The views of a scene show one set of named points, each view turned or mirrored, and shifted as a whole, with a little noise and some points left out.
In the rows, 128 means zero.

Scene 1
View 1
Vemal: [175  60  93 149 164 146  74 146 147 119 132 152 118 130 107 137 102 153
 173 136 132 137 161 122 172 111 100 125 129 117  73 120  79 134 132 142
 122 126 135 101 110 170 107 115 117 100 113 138 152  85  59 133 126 176
 135 130 129 172 140 169 148 103 125  99 158]
Tapi: [157 105  99 128 137 123  96 125 164 130 105 131 118 127 122 124 145 148
 179 133 122 153 149 115 186 113  68 133 103 122 103 124 113 134 143 164
 137 131 116 121 103 144 123 122 128  96 123 143 111 116  93 132 101 145
 111 122 104 154 150 179 161 103 114 113 142]
Pageb: [155  27  79 111 190 170  61 144 152 111 126 151  83 127 119 142 120 174
 153 133 136 153 163 100 181  99 118 112 115 131  68 131  76 161 153 129
 112 138 161 103 125 180 111 146 149 109  92 130 180  83  39  93 141 162
 138  78 102 192 157 163 154  79 108 130 153]
Kuzek: [192  44  81 142 191 134  53 152 169 105 101 180  93 133 103 115 115 164
 203  98 128 148 163 148 162 106  83 132 146 116  75 108  56 116 139 142
 101 103 155  90 103 175  88 135 135 122 122 175 145  96  73 146 102 165
 111 113 112 187 175 176 159  78 115  98 158]
Vak: [152  70 100 128 151 152  89 136 152 129 127 131 108 122 119 144 119 157
 152 155 135 153 161 104 179 106 101 116 107 122  80 125 103 148 151 144
 128 144 122 111 110 163 126 130 131 100 101 126 143  90  57 111 133 163
 132 108 116 163 136 165 150 107 119 116 151]
vamo: [163 153 120 133 112 111 119 112 181 145  78 121 127 116 140 121 158 139
 180 138 113 166 149 124 182 118  44 142  95 120 122 110 140 122 141 169
 143 129  79 128  82 123 134 123 121  90 127 149  72 144 132 150  85 139
  91 130 108 123 143 186 155 117 123 112 137]
Kel: [164 109 118 127 141 157 111 136 167 143  94 123 123  88 154 131 140 162
 150 154 130 186 170 133 163 119  77 122 105 118  94 104 133 133 163 149
 116 139  81 112  99 140 144 148 123 106 104 134 102 127 103 135  87 162
 105  98 129 126 124 168 155 118 141 119 141]
fom: [171 133 116 159 116 120 110 133 159 143 114 122 143 123 119 137 121 133
 176 153 120 140 150 132 172 116  55 136 120 107  96 113 120 120 121 165
 145 131  82 121  93 137 124  98  93  88 131 143  96 119 104 163 103 173
 115 162 130 132 125 180 153 135 130  86 152]
Zud: [168  80 110 129 164 173  99 153 158 136 108 133 120  91 145 137 121 172
 142 159 142 182 173 136 158 115 100 115 116 110  77 104 117 135 161 142
 102 145  97 101 108 160 132 151 127 108  87 124 127 111  80 129 100 183
 119  96 138 141 119 162 145 114 140 119 149]
tov: [151  87  98 120 149 143  88 127 162 129 106 131 109 120 131 135 142 153
 161 140 131 163 162 108 186 104  86 120  96 124  96 123 112 148 145 145
 127 139 123 121 104 152 128 133 133  99 108 132 128 113  76 122 116 146
 117 103 100 161 147 166 157  96 114 122 139]
zusot: [176  71  89 140 162 137  72 147 157 118 114 161 109 131 107 127 115 153
 184 122 127 150 159 130 173 110  86 130 132 119  80 117  80 121 136 146
 119 123 140 107 106 167 103 125 128 106 119 153 139  99  71 143 112 172
 121 120 116 174 152 179 152  96 117 105 155]
Zuru: [203 146 109 155 136  94  98 132 193 117  68 153 128 114 125 101 146 148
 227  99 114 162 161 170 156 124  21 158 137 103 110  86 108  89 133 171
 121  86  93 105  75 139 107 118 117 110 154 188  67 154 150 194  51 154
  75 146 117 130 161 193 166 111 133  94 145]
Zatu: [165 100 111 138 141 152 102 142 161 143 110 130 129 104 135 136 126 157
 155 158 127 160 167 128 172 113  80 125 113 114  85 106 111 124 144 150
 123 143  94 111 105 144 129 128 116 101 105 133 116 110  87 142 104 172
 121 122 131 141 127 167 150 119 134 106 149]
fiz: [186 122 119 141 147 142 106 147 175 140  87 134 125  95 146 119 135 156
 172 139 135 177 171 150 157 122  61 137 126 102  93  94 125 110 153 161
 110 123  80 103  91 142 127 142 119 108 116 153  90 136 121 159  72 170
  96 120 135 122 133 175 154 121 145 105 151]
vur: [151  73  81 102 163 124  68 114 179 109  85 150  81 135 123 118 170 159
 191 105 119 169 147  99 194 105  77 131  96 140 113 127 105 148 159 149
 123 125 150 122  99 158 107 142 156 111 117 153 131 120  85 112 101 119
 105  79  70 180 182 178 163  69  95 140 135]
las: [164 110 129 157 127 152 116 142 148 155 136 116 146 107 128 148 100 149
 145 180 136 150 165 131 169 115  81 118 116 105  78 114 124 129 128 153
 139 149  71 112 100 145 137 110  96  87 109 126 118  96  85 141 120 187
 128 148 150 127 100 164 145 145 137  93 154]
bas: [156  62  94 137 152 150  82 138 146 127 125 140 106 132 112 139 116 153
 162 143 130 145 159 112 180 104  97 117 116 123  85 124  91 147 141 143
 132 139 130 114 114 163 120 123 122  96 105 130 153  89  54 118 139 166
 129 111 110 173 145 167 153 103 116 106 154]
View 2
Zuru: [154 145 109  96  90 148  91 106 155 187  47 131 201 149 137 118 145  78
 136  94 115  79  94 149 123  35 161 116 148  76 140 204 165 138  91 172
 152 122 181 141 100  52 181  80 123 162 108 101  95 145 237 164 102  93
 111 119 149 137  99 178 117  68 175  70 109]
Kuzek: [167 141 151  75 113 107  99 119 121  77  31  73 209 107 123  77 138  83
 187 102  95 128 133 110 133  85  94 124 167  53 164 177 190 107 110 153
 157 152 176  83 122  88 170  98 152 186 125 115 105 161 204 171  62 105
 111  82 137  77  95 163  92 123 114 120 117]
Vak: [143 130 138  82 134 128 133 114  97  86  80 133 172 106 115 113 130 109
 158 121 105 118 121  97 123 134  68 135 132  87 190 164 167  98 143 113
 118 154 170 109 138 119 153 128 135 151 142 117 141 124 168 176  80 148
 118 109 133 108 121 135 112 139  76 138 125]
bas: [150 130 142  78 131 125 124 120 108  81  75 133 175 100 119 111 131  99
 164 117  98 118 123  95 129 128  68 139 138  88 184 160 170  94 145 113
 118 151 168  99 133 118 158 126 146 158 135 114 132 133 172 177  72 148
 118 102 136 108 115 140 106 136  85 137 122]
fiz: [140 134  99  95 119 153 128  88 132 167  68 149 187 139  98 125 129 112
 146  93 137  76 124 132 119  93 131 126 149  81 163 204 159 134 100 140
 123 157 170 141 123  71 144  91 119 148 113 107 119 128 184 166 105 110
 120 134 130 120 112 146 118  83 135 111 124]
Zud: [138 127 117  92 136 148 145  87 103 116  67 137 181 123  85 117 124 121
 163 104 130  93 143 113 120 134  86 129 154  81 186 191 167 124 122 126
 117 179 165 127 143  96 135 100 126 152 127 121 141 129 142 170  88 133
 109 134 124 103 118 126 111 106  91 150 133]
vamo: [130 142 106  88 116 152 111 114 130 181  82 166 166 141 127 139 139 101
 107 109 109  84  84 139 109  79 136 129 113 110 157 200 144 129 114 130
 118 108 181 147 118  82 168 104 110 146 131 111 120 115 206 178 123 128
 108 139 140 166 125 150 130  88 133  89 102]
las: [143 114  96 109 124 157 158 101 142 143 107 190 177 118 108 145 128 105
 151 112 143  88 113 108 141 125  92 135 126 100 182 160 162 109 149 107
 108 169 155 142 125  99 142 127 127 117 123  92 148 126 171 154  80 149
 130 120 129 129 123 146 130 112 106 147 146]
Vemal: [154 124 135  92 127 123 128 123 122  85  72 124 192  98 122 104 130  90
 174 109 108 120 128 100 141 118  73 134 146  75 178 150 181  96 138 125
 127 168 162  97 124 106 159 122 151 155 127 105 131 147 187 166  56 144
 124  86 135  93 107 153 106 135  98 140 133]
fom: [146 127 111  99 109 147 120 120 153 149  92 176 178 115 140 142 136  80
 138 113 111  96  82 115 132  87 107 131 119 101 160 152 163 107 144 112
 125 125 162 132 112  95 175 135 132 131 122  92 126 130 217 164  83 142
 121 100 143 144 112 165 127 117 127 109 133]
Kel: [135 131 112  89 136 153 136  91 102 147  76 152 169 133  94 128 130 121
 137 106 126  85 121 122 112 116 111 132 136  94 178 209 157 132 113 129
 107 153 174 136 130  93 144  99 116 152 135 126 129 117 163 172 114 129
 110 149 128 127 123 132 121  92 103 126 113]
vur: [138 158 166  54 132 108  85 129  77  97  48  88 167 117 128  89 144 102
 134 122  64 128 107 111 105 100  94 133 126  89 175 199 161 112 111 145
 129 108 196  92 134 114 178 105 138 194 159 143 113 127 188 202 109 123
  99 118 140 118 122 137  99 121  86  98  80]
zusot: [152 142 147  77 121 117 100 118 118  99  56 109 187 111 127 100 136  91
 160 113  93 122 116 108 128  95  96 128 143  79 172 177 174 107 125 137
 143 138 177 100 128  98 167 112 143 174 133 113 117 140 197 175  80 126
 112  97 135 110 104 155 103 120 111 112 112]
Zatu: [139 130 108  94 130 147 141 104 121 135  86 154 177 121 106 128 128 108
 146 110 129  94 116 114 123 119 100 133 136  93 173 183 161 114 131 120
 113 156 163 132 133  92 147 111 125 145 122 113 134 127 171 167  89 135
 116 130 132 126 119 142 119 106 110 130 127]
tov: [136 135 140  75 135 126 119 117 100 106  72 128 170 117 114 114 130 111
 141 118  94 117 115 106 116 123  89 133 126  94 183 182 161 113 128 121
 119 133 178 111 133 113 161 117 134 162 143 126 127 121 180 187  93 139
 108 124 132 124 124 138 114 125  84 122 108]
View 3
tov: [120 123 147 163 136 130 110 121 123 140 126 163 140 162 100 106 103 107
 142 159 130 126  97 133 148 103 155 130 107 130 161 135 153 184 150 113
  89  86 111 101 156 135 131 129  79 153 110 108 144 134 117  96  91 149
 103 171 131 107 128 116 146 125 160 121 120]
bas: [124 123 141 155 151 129 124 141 128 154 121 171 136 168 105 100 104 104
 146 164 144 119  99 134 140  98 148 137  99 117 166 126 147 172 152 116
  86  97 112 105 163 128 124 144  92 150 106 104 157 131 113  94  86 162
  99 170 137 115 128 100 146 126 162 129 113]
las: [115 124 173 143 125 120  98 117 109 168  87 157 103 123 109 109 100 112
 115 140 148 109 147 119 157  99 136 138 140 130 157  91 158 121 166 164
 104  92 106 108 138 165 139 154  96 124 141 134 158 148 128  82 109 171
  75 157 124  90 157 117 123 138 183  99 126]
Vak: [133 121 134 154 142 124 102 142 120 154 127 168 138 147  97  92 112 102
 140 156 142 123  90 126 149  97 153 143 100 129 160 113 150 166 165 119
  97 103 110  98 146 146 126 146  96 152 123 112 161 132 114 100  82 155
  94 168 143 115 122  95 141 126 157 128 108]
Tapi: [ 98 120 148 153 137 130 127 113 125 139 114 161 124 174 112 124  91 111
 144 153 132 111 117 143 136 110 147 119 121 127 163 130 151 167 137 117
  83  86 117 105 178 121 135 135  79 143  98 108 133 139 116  96 103 157
 107 168 116 100 140 127 137 129 168 112 119]
fom: [ 93 122 166 141 127 130 123 103 120 155  92 145  93 155 119 130  96 114
 124 135 130  93 165 144 143 117 131 108 144 120 168 107 153 115 135 149
  98  87 121 111 173 125 136 143  90 112 110 127 144 150 121  84 112 177
  93 156 102  87 160 136 118 140 183 103 141]
fiz: [101 115 175 153 112 121  88  67 114 146 121 126 118 140 113 129 104 121
 120 123 115 116 132 149 149 131 160  96 158 149 157 125 180 158 130 128
 118  89 114  99 148 134 136 121  81 150 123 122 114 142 128 117 116 143
  94 155  96  74 152 162 107 137 173  84 139]
Kel: [110 118 176 159 120 118  89  81 110 144 116 148 125 138 105 115  92 110
 130 131 128 126 121 134 157 108 157 111 144 147 149 135 178 183 146 130
 109  77 111  98 142 154 148 126  69 163 125 123 124 145 134  95 114 143
  93 166 113  80 139 137 131 127 169  87 134]
Kuzek: [143 108 114 153 160 120 100 126 151 146 157 128 149 185 115 105 137 116
 136 147  90 117  80 157 124 142 164 120  97 128 182 118 161 142 121  79
 120 141 124  94 167  93  83 133 117 159  93  85 133 111  92 157  70 137
 103 146 117 104 122 141 100 140 145 146 115]
Vemal: [147 117 133 145 148 125 102 146 132 162 127 153 131 157 109  98 123 111
 127 152 127 110  94 129 140 119 149 139 108 122 173  97 154 125 153 116
 109 125 113  97 154 131 105 151 119 143 115 102 161 121 101 119  78 159
  94 149 130 106 128 109 113 131 158 142 113]
zusot: [121 113 129 159 145 125 116 123 138 143 138 146 138 184 110 112 112 112
 144 149 113 114 100 147 129 121 154 119 102 128 177 129 152 156 135  97
  98 111 122  96 174 107 112 131 101 150  94  97 135 119 106 123  87 152
 105 159 118 105 129 125 120 136 154 131 121]
vamo: [ 68 120 172 157 118 136 130  72 115 130 104 152 106 170 115 148  79 117
 135 134 126 109 156 153 138 117 142  93 147 129 163 148 160 176 119 130
  85  60 116 106 175 117 155 119  58 138  95 125 120 151 138  83 123 169
 111 174  94  80 156 149 138 128 179  78 143]
vur: [108 115 123 172 149 143 133 120 143 123 152 162 164 195 104 116 101 106
 164 167 117 129  73 159 129 114 164 118  87 127 174 166 151 213 127  75
  78  92 119  98 178 102 124 116  75 178  74  85 126 124 110 118  83 137
 123 176 126 111 114 126 150 116 144 132 114]
Pageb: [166 114 116 162 159 124  98 157 134 149 159 170 170 159  93  78 124  98
 145 170 134 131  41 125 147 104 162 151  75 122 168 118 153 180 169  89
 103 121 108  99 147 135 102 139 107 179 107  88 162 104 103 123  59 134
  94 165 156 130 101  90 143 119 141 155  94]
Zatu: [115 119 160 150 125 122  99 105 120 156 117 149 117 140 105 112 101 109
 128 139 130 122 119 132 152 110 151 119 132 136 157 111 164 155 148 133
 108  91 108  99 140 146 139 139  86 146 131 122 144 141 125  99 104 150
  88 166 122  90 139 128 123 134 170 101 127]
View 4
Vemal: [116 134 178 115 125 113 145 128 101 136 106 129 141 113 172 130 124 141
 150  90 151 103 108  89  97 160 157 138 139 106 137 150 136 103 115 126
 111 141 114 108 110 129 156 120 151 115  96 135 157 145  85 133 103 120
 129 129  60 125 133 138 140  92 127 120  90]
tov: [132 155 146  97 137 127 127 139 125 154 103 135 142 118 122 112 130 132
 168 117 126  91 134 116 100 149 146 134 152  96 101 128 128 114 133 131
 124 139 140 110 130  90 155 110 142 127  99 131 150 150  97 132 109 134
 109 118  97 148 115 113 129 113 131 137  81]
fom: [105 153 145  99 147 129 113 149 136 139 110 127 132  89 124 156 148 105
 101 110 114  96 101 126 110 109 135  93 148 106 138 162 124 134 138 134
 156 135 129 107 100 157 135  95 149 121 109 131 128 174 113  90 123 108
 103 117 119 135 146 132 149  83  90 117  93]
vamo: [125 168 125  81 160 142  97 167 145 158 110 125 141  86  85 139 142  96
 110 123  96  84 117 148 105 104 123  89 170  96  95 124 105 147 145 131
 173 134 151 113 127 122 147  86 145 118 113 124 124 178 121  99 117 112
  88 103 150 169 130 121 153 106 101 138  94]
vur: [149 177 152  91 128 120 114 170 120 175  95 130 139 118 113  98 128 135
 182  99 129  85 152  92  72 162 162 146 178  91  60  98 115 128 108 130
 119 145 143 117 148  70 169  99 152  96 105 116 153 148  99 165  88 127
  84 112  91 176  88 109 128 119 138 148  85]
Kel: [140 155 124  97 162 149 112 131 125 142 100 131 148  99 107 117 127 126
 137 133 108  93 122 163 122 137 118 125 138  96 112 113 108 127 155 119
 149 130 151  99 148 119 148 117 133 136 100 153 139 156 105 101 121 113
 129 104 120 151 143 121 144 124 138 135  97]
Zud: [136 139 140 110 153 137 128 108 110 131 100 131 146 106 138 113 119 145
 155 123 127  97 118 146 126 158 122 143 122  98 129 121 115 106 151 118
 127 134 137  95 144 121 156 135 136 139  92 159 148 144  95 108 118 111
 147 112  90 130 157 126 145 127 146 125  94]
zusot: [125 148 169 108 128 122 122 153 109 150 107 128 135 107 147 125 123 134
 146  86 133  88 123  91  84 155 161 135 169 104 107 123 123 122 103 134
 122 142 124 105 124 117 162 109 155  89 105 129 152 149 101 144 101 112
 102 114  81 160 119 122 141 104 122 134  94]
Vak: [130 146 152 103 132 120 153 126 118 136  98 136 143 118 141 119 134 135
 175 117 136 109 125 106 109 155 157 137 130 101 122 148 137  99 131 132
 108 139 131 116 122 107 154 122 147 138  90 135 158 146  89 126 108 129
 121 128  78 124 124 119 126 102 139 128  74]
Tapi: [129 161 150  91 139 128 119 157 132 154 102 129 134 104 115 132 142 117
 140 109 119  95 129 118  96 136 149 115 159 104  96 132 118 130 127 126
 138 139 138 111 120 111 150 100 152 118 103 126 142 164 106 129 102 122
  94 119 109 151 116 119 139 102 115 136  85]
Zuru: [122 165 154 105 154 149  66 185 109 159 114 111 127  68 126 161 128 112
  65  74  97  59 106 125  84 116 121  89 202 101 106  98  91 162 108 119
 190 127 139  96 135 167 157  77 143  52 126 139 109 171 136 109 117  72
  93  87 133 196 145 140 173  99  96 145 128]
bas: [123 144 162 106 127 117 148 130 116 140  99 130 141 118 148 121 134 134
 169 103 137 103 123  96 100 156 159 139 136 101 120 152 139 102 122 136
 106 139 123 112 112 104 153 119 150 127  95 132 161 147  87 139 104 132
 119 132  73 128 120 128 131 100 132 124  74]
Pageb: [133 143 169 112 116 109 162 120 100 148  93 133 145 134 159  98 116 159
 213 101 154 103 137  81  96 190 168 172 137 101 106 129 140  90 113 129
  80 145 121 113 141  73 171 137 152 125  89 137 171 128  76 164  91 135
 128 127  44 136 111 123 121 115 164 131  75]
Kuzek: [124 148 189 125 122 118 119 149  79 150 105 126 135 108 180 127 112 154
 145  55 148  76 117  70  78 174 163 147 176 104 110 109 118 114  82 119
 114 139 111 101 135 124 173 117 155  61 108 137 150 138  88 160  93  95
 121 111  57 167 125 139 149 104 136 135 109]

Which points are out of place in each view (at most two, in the order of its rows)? Write none if all are in place.
view 1 => zusot
view 2 => fom
view 3 => bas
view 4 => none
